Each row is a point on a landscape with many valleys, with its height.
A ball rolls from a point to the lowest of its 2 nearest points, and stops where none of them is lower. Distance is the straight distance between rows; heights are no part of it.
q_745: [-15   0   7   1  16 -10  -3 -11  21  19 -18   2  24 -18  20   0  14  -4
  11  12 -28  23 -14]  (h 38.3)
q_159: [  0  -8  -4  -9  24  21   7  23   7  -3   2  -8 -17  -6   7   6 -24  22
   2  -6 -13  -1   6]  (h 33.1)
q_144: [-11 -29   0  13   6 -17 -11  -8 -13  -4  -6  -2 -12  -1   8   3   2   7
   1   4 -11   8 -19]  (h 61.2)
q_260: [  5  -4   0  -5   7  17  11  25  -4   3  18  -3 -38  12   0   3 -39  20
  10  -1  -9   6   1]  (h 44.0)
q_590: [ -6 -14  -4  23  -2 -15 -28  -8   0   0  -5 -10  32   7  -8  -4  13 -14
  -5  12  -6   3   0]  (h 35.1)
q_173: [ 12  22  11 -12 -15   4  19  -4  -8   7  21  18  -5   8  -1   3  -2  -9
  10 -10  23 -11  -4]  (h 68.0)
q_674: [  6  -7   0  -3  -4   0   9  15  -4   0  17 -13 -30  13  11   7 -34  25
  21   9 -15   8  15]  (h 53.8)
q_431: [ 11  34  -2  -3  -8  16  10   9  -2   8  11  25   0   2 -18  -1  -8 -14
  -8 -21  24  -4  11]  (h 40.8)
q_17: [  1   5  -2  -4   3   3 -14 -15  -1  -4 -12  -7   3 -10  14  -4  20   2
  -4  -2  11 -23   5]  (h 21.0)
q_887: [-10  14   2  -2  -4 -21   9 -26  27   5 -22   1  16  -5  31  -6  27  -4
   9  10  -7  13 -13]  (h 32.1)
q_808: [  4 -30  -1  13  -3 -11 -23   5 -20 -17  -4  -7  -2  19 -30   4  -2  -4
  -1   6  -4   1  -9]  (h 59.8)
q_820: [  6  22   2   1 -20   5  31   5   5 -11   3  -2   8  -7  20 -10  -7  -5
 -17 -10  15 -29   3]  (h 91.8)
q_249: [ -8   0  -2   0   1 -14 -21 -13  19   9 -20  -3  22  -9   9  -2  34 -14
  -7  14 -13   6 -10]  (h 18.4)
q_894: [  6  -6  -7   6   1  27 -12  17  -9  -8   8   2 -13   5 -39   0  -8   1
 -11 -13  -4  -9   1]  (h 89.8)
q_593: [  0  -5   0  -1   1 -18  -4 -12  14   4   6  -8 -10  -8  33   3  -2   9
  24   8  -3   2  20]  (h 44.9)
q_81: [ -3 -15 -10   5   9   0  -7  12  -5 -24 -17 -17 -18   7   6  -5 -14  30
 -20 -13  -6   0 -10]  (h 43.5)
q_244: [ -2  -6  -6  -3  13 -13 -24 -17  -3 -14 -24   1 -18  -4  20   8  10  22
  -3  -1  -4   7  -8]  (h 12.1)
q_571: [ -8  13   2   7  -2  -4 -13 -10  23   7 -24   0  34 -15   3 -12  29 -14
  -7  22 -25   6 -13]  (h 24.6)
q_63: [ -6 -25   0  14   3 -13 -25   4 -19 -24 -17 -12  -8  12 -11   0  -4  11
 -10   8  -7  -5 -14]  (h 64.3)
q_45: [-10  15   8   4  10   1   3  -4  27  14 -14   2  30 -25  14 -10  17 -12
  -3  20 -22  11 -16]  (h 30.5)
q_289: [  9  -3   4  -9  -2   5  13   4  -2   8  20  -2 -15   8  17   7 -20  14
  29   2   1   4  17]  (h 65.5)
q_234: [  3  12  -4   2  -1  32  28  16   5  12   8   0   6 -15  -1  -1   1  -4
  -9  -8  -4 -20   0]  (h 81.4)
q_164: [  1 -23  -6   4  -7 -19  -8  -1  -2  -1   7  10  15   4 -20  -4   5 -18
  -1   1   2   6  -2]  (h 26.5)
q_461: [  6  16  -1 -11  17  28   9  17   1  -5   3  14 -34   1 -36   3 -21   4
  -7 -17  -4  12  -8]  (h 86.9)
q_787: [ -5 -12  -2   9  -8  -9 -39 -20  -8  -7 -20  -1  -2  -1   2  -3  30   1
  -6   6 -11   4   3]  (h 70.3)
q_755: [  4   7  -4  -9 -10  19  27  11  -4  10   6   1   6 -13   6   3  -2   2
   2  -5  15 -21   9]  (h 79.0)
q_604: [  8  12   4   3  -5  -2   5   2  -5  -4  11  -2  15   4  -8  -4   1 -10
 -11  -9  21 -29  11]  (h 23.4)
q_885: [ -9 -20  -4  17  15 -11 -19   1   6   1 -15  -5  26  -1  -9  -7  15  -2
 -13  22 -28  21 -14]  (h 56.2)
q_34: [  3  34   2   2 -32  -2   7   9  -2 -11  11   5  12  15 -21  -8  -4 -16
 -19 -14  19 -22  -2]  (h 88.6)
q_530: [  8  21  -2   0  12  39  28  19  11  22  20  11 -16  -2  -6  11 -25   0
  10  -6 -23  25   5]  (h 45.1)
q_194: [ -1 -12  -4   0  18  -9 -10  -2   0  -8  -9  -7 -18 -10  24   6   4  18
  -7  -7   1  -3   6]  (h 18.3)
q_993: [  2 -10  12  -3  10 -23   4   1  -8  10  12  17  -1   0  -5  16  -6 -13
  17  10  -2  19 -11]  (h 63.6)
q_487: [  5  22  -9  -6  -8  14  -2   7  -4   6   9  18  -8   4 -32   1  -5  -4
  -6 -24  23   7  13]  (h 37.4)
q_775: [ -5   3  -2  20 -11  -7 -29  -5  10   5 -13 -13  41   4  -8  -5  23 -17
 -10  29 -21   7   3]  (h 42.8)
q_352: [ -5 -10   7   3   2 -22   4 -17  17   5   3  -4   4  -7  28   1   5  -4
  16  12  -1  11   0]  (h 34.8)
q_318: [ -8  -8  -5  -2   9 -18 -14 -13   4   1 -11  -4  14  -7  20  -3  30   0
   1  13  -3   4  -4]  (h 9.6)
q_277: [ -1  17  -6  -8   7   0  -9   0 -11   8   6  19 -18  11 -26   2  -2  -4
   3 -18  24  16   6]  (h 33.0)
q_56: [  3 -15   0  11  -7   2 -16  -5 -10  -1   4  -7   6   4 -16  -3   7  -1
  -7  -1   7 -20  18]  (h 24.9)
q_138: [ 15  24   6 -16 -13   7  23   9  -5  11  25  10 -13   0   2   2 -10  -4
  17  -2  20  -3  13]  (h 72.0)
q_491: [  1 -11  -4  -3  20   6  -1   8   1   0   9  -8 -10  -9  19   4 -12  22
   3 -12  -4 -13  10]  (h 26.1)
q_121: [  3  -5  -3  -8   4  39  25  10  -8   4   1   1 -12 -17  -8   2 -11  12
  -2 -12 -12   1   5]  (h 81.1)
q_483: [  5 -14   3   2  10   0 -13   4 -24 -11   6   4  -9  14 -29   3 -12  -4
  -2   5  10   3  -3]  (h 54.3)
q_161: [  1  11   2  -7  -5  -1  11  -8   9   5  12  -9   3  -6  30  -3  -5   3
   6  -9  11 -25   8]  (h 31.7)
q_233: [ 12  -1  17  -8  -6  -9  21  -4  -5   9  15  -1  -5   6  15  -4   1 -10
  23   7  11  -5   7]  (h 55.9)
q_613: [ -5 -13  -4   0  -6 -18 -16   0  -7   6   4   6   1  14 -35  -2   5 -18
  -2   3  11   9   4]  (h 15.7)
q_341: [  4   2  14   5 -22 -13  15 -15  -6 -14   0  -2  25  -1   2   1  13 -17
   1  -2   8 -12  -4]  (h 24.4)
q_587: [  6  24   4 -14 -21  14  34  12   3  10  17   0  -4  -4  11   3 -10   1
  12  -1  12 -18  12]  (h 76.0)
q_316: [ -2   3   2  -6   3  -3   8 -11  11   7  -3 -13  -5 -12  30   4  -1  10
  10  -5   8 -12  22]  (h 37.5)
q_155: [ -4  -6  17  -6  11 -19  13  -1   6  11   5  10  18  -9  -7   4   2 -22
  13  14 -11  14 -10]  (h 71.2)
q_739: [ -7 -23   1  -5   5  -4   8  -6  -3 -15   1  -6 -22   1  14  -1 -19  16
  11   1   2  11   1]  (h 41.6)
q_104: [ -7  13  -2  -3   1 -13 -13 -34  18   3 -21   7   6  -7  31   6  20   4
  15  18 -15  24 -12]  (h 39.7)
q_721: [  9  24  -3 -16   6  15   6  20  -3   7  19  15 -42   9  -9   9 -24  11
   8  -7  -2  26   2]  (h 29.7)
q_655: [-12  15  -2  15 -20 -12 -15 -23   7  -7 -27 -12  32  10  12  -9  23 -13
  -9   7   5 -15  -2]  (h 17.0)
q_512: [-10 -16  -2  -4  15 -23 -12  -7  13 -10 -16  -7 -16   1  28   2  -8  14
   9  15 -14  23 -15]  (h 26.8)
q_882: [  1   1   4   7 -18 -20   9 -24  11  -8  -3  -1  24   0  18  -4  20  -8
  -2  -2   3  -9  -7]  (h 14.9)
q_610: [ -7 -25   0  15  -4 -18 -25 -13  -9  -4 -13  -2   4  -1   2  -4  17   1
  -3   3 -18  10 -14]  (h 66.2)
q_7: [ -5   1  -4  18 -17  -9 -18 -16  -3  -5  -6 -15  32   8  -4 -12  13 -12
  -2   8   4  -8   4]  (h 26.0)
q_565: [  3  10  -2  -9   5  30  -2  15  -7   2   9   9 -24   1 -40   8 -14  -4
  -8 -23  -4   0   1]  (h 88.1)
q_317: [  5  15   0 -14   8   9  13  10  -7   4  16  14 -32   3 -15   9 -19   5
  11  -7  12  15  11]  (h 22.6)
q_359: [  2  26   5  -5 -25  11  27   9  -1 -11  14   5   5   5  -3  -7 -15  -7
 -18 -17  19 -23   0]  (h 90.3)
q_219: [  8 -11   0   1   9   7  -2  20 -22 -13  -2   4 -20   9 -23  -1 -26  12
 -12  -9   7   4  -5]  (h 50.3)
q_794: [ -3   1   2  15   0   6 -14   7  18  10  -8  -3  44 -12 -13 -14  22 -18
  -9  25 -24   7  -6]  (h 33.3)
q_499: [ -5 -22   7   8   7 -16   3   3 -14   5   1   2  -4   3   5   8  -3  -2
   9   2   2   7  -5]  (h 54.0)
q_645: [ -1 -18  -4  14   1 -11 -13 -15  -7 -10  -6 -14   9   0 -15   3  12   4
  -6  -1   2 -10  11]  (h 31.5)
q_763: [ -2  -9  12  -3   1 -12   0  -7   0   4   0   1  27  -8   0   1  13 -24
   9  14  -3  -6 -12]  (h 76.6)
q_941: [ -5  19   0  -4 -18  -1  22  -3  10 -21 -11  -6   6  -5  23  -9   7   5
 -14  -7  18 -26   1]  (h 92.9)
q_936: [ -2  -6 -10   1  -8  16 -28  -6 -13 -12 -20  -3   0  -2   0  -5  13  15
  -7  -8  -1 -10  18]  (h 75.2)
q_796: [  5  -1  -3  -7   6   8   8  10  -9   5  20  16 -20   0 -15   7 -17   9
   5  -6  18   4  -3]  (h 15.6)
q_484: [  1   4  -6  -2  15  37  16  26   7   2   5  13 -24  -4 -31   8 -24   0
 -10  -9 -17  19 -13]  (h 85.3)
q_996: [  5  29   6  -1 -20 -17   1   2 -10  -3  10   8  19  21 -22   0   7 -29
  -7  -2  20 -18  -2]  (h 86.4)
q_434: [ -5 -23   0  -3  -1 -17  -4   0   0 -14  -5 -12 -29   0  29   2 -14  18
  10   8  -5  19  -7]  (h 35.3)
q_496: [  9  16  -5  -7  12  20  18  26   3  15  20   7 -32   7  -6   9 -32  12
   6  -4 -16  20   1]  (h 36.7)
q_439: [  2 -14  -2  -5   6   8   7  25  -5 -23 -12 -21 -28   4  14  -3 -25  26
 -16  -9  -9  -1 -14]  (h 41.1)
q_35: [ 10  23   2   0   4  35  35  10   9  21  16  11  -2  -2  -3   5 -18  -2
   7 -12  -3   3   9]  (h 48.6)
q_522: [  1   8   6  -5 -14 -17  -2   3  -3   5  12   8  34  11 -13  -4  10 -31
  -6   3  18 -12  -7]  (h 83.6)
q_592: [  0   6  -5   2  -4  -6 -23   6 -12   6  10  14  -5  23 -38   1   4  -8
   0 -11  16  10   9]  (h 25.8)
q_430: [  1 -12  -7  -1   9  35   7  10  -5  -4  -5  -4  -4 -15 -16  -5  -5  16
 -16  -8 -10   1   9]  (h 79.2)
q_50: [  2  -5  -3  -7  14  44  23  18   4   4   4   6 -15  -9 -15   7 -14   4
   2  -2 -19  10 -11]  (h 83.2)
q_805: [ -3  -6 -14   4 -10   0 -42 -17  -1  -5 -26  -7  -1   5   1  -5  25  10
 -10   5   2  -9  17]  (h 73.0)
q_931: [  1   1   3  21 -32 -13 -14  -9   7  -5  -1 -18  39  24 -10 -13  21 -24
   1  19  -7  -7   4]  (h 39.6)
q_545: [  6  33  -3  -3  -2  26  26  14   3  16  16  13  -3   0 -15  -2 -12  -9
  -3 -23   7  -3   5]  (h 44.4)
q_216: [ -1 -13   9  -1   2  -6   8  -9 -14  10   3  -4  -2  -2  12   3   5   1
   8   4   7  -4   7]  (h 46.4)
q_644: [ -6   3   9   0 -11 -15   3   4   3   9   3   4  37  -4  -5 -11  14 -32
  -5  17   2  -6 -14]  (h 80.2)
q_96: [ -9   9  -6  -3   6 -11 -13 -25   4  -2 -23  -5  11  -3  20   0  29   2
  -3   7   8 -12   2]  (h 16.9)
q_947: [ -1 -24   2  -3  10   0   3  10 -12 -13  -4  -3 -23   1  -7  -2 -13  19
   1  -6  11   7  -4]  (h 46.6)
q_226: [ -4   7  10   2 -13 -25  10 -24  19   0  -6  -7  15   1  35  -8  16  -7
   7  10  -1  -3  -6]  (h 24.1)
q_517: [ -7   4  -2  -7  12 -10 -12 -32  12  -1 -17  -1  -6  -3  33   5  12  15
  16  13   0  12   3]  (h 46.3)
q_555: [  3  -8  -8  -7  17  11   8  28   3 -12  -2 -14 -27  -1  22   2 -29  32
  -3  -2 -16   2  -6]  (h 37.7)
q_139: [  6  -2  15 -14  -9 -12  15  -1  -4   8  14  11  -3   1  -4   4   0 -19
  15  -6  20  -3   4]  (h 63.1)
q_386: [  8  -2   0   3  -3   1  -3   3 -11   3   8   2   5   5 -22   7   0 -12
  -7  -8  17 -17  15]  (h 16.8)
q_367: [  0 -14 -12  -1   6  17 -13   3 -14  -6  -7  -5  -6 -11  -3   0   0  18
 -12  -8  -1  -9   6]  (h 77.3)
q_559: [  8  -2  -3  -3  14   9   4   9 -13   6  16   5  -5  -1 -15   7 -11   3
  -6 -12  11  -7  10]  (h 7.3)
q_576: [-15 -15   2  10  16 -11  -4  -8   6  13  -4  -3  22  -9   4  -5   7  -4
   2  12 -23  20 -12]  (h 47.8)
q_415: [-10 -13 -11   0  14 -21 -25 -17  10 -11 -22  -2 -10  -4  19   7   6  13
  -2   8 -18  25 -25]  (h 19.3)
q_262: [  1   2   0   2   0  -2   5 -10   3  -3   4  -7  13  -3  11  -4   7   2
  -1 -12  18 -31   4]  (h 25.9)

Two balls start at each pair of points below. Name the first point that both come to, or write none.
q_289 and q_587: none
q_808 and q_805: none
q_894 and q_63: q_219
q_439 and q_461: none
q_530 and q_484: none

For each start below, name the point where the ball stops.
q_81: q_244
q_576: q_318
q_359: q_216
q_50: q_216
q_755: q_216
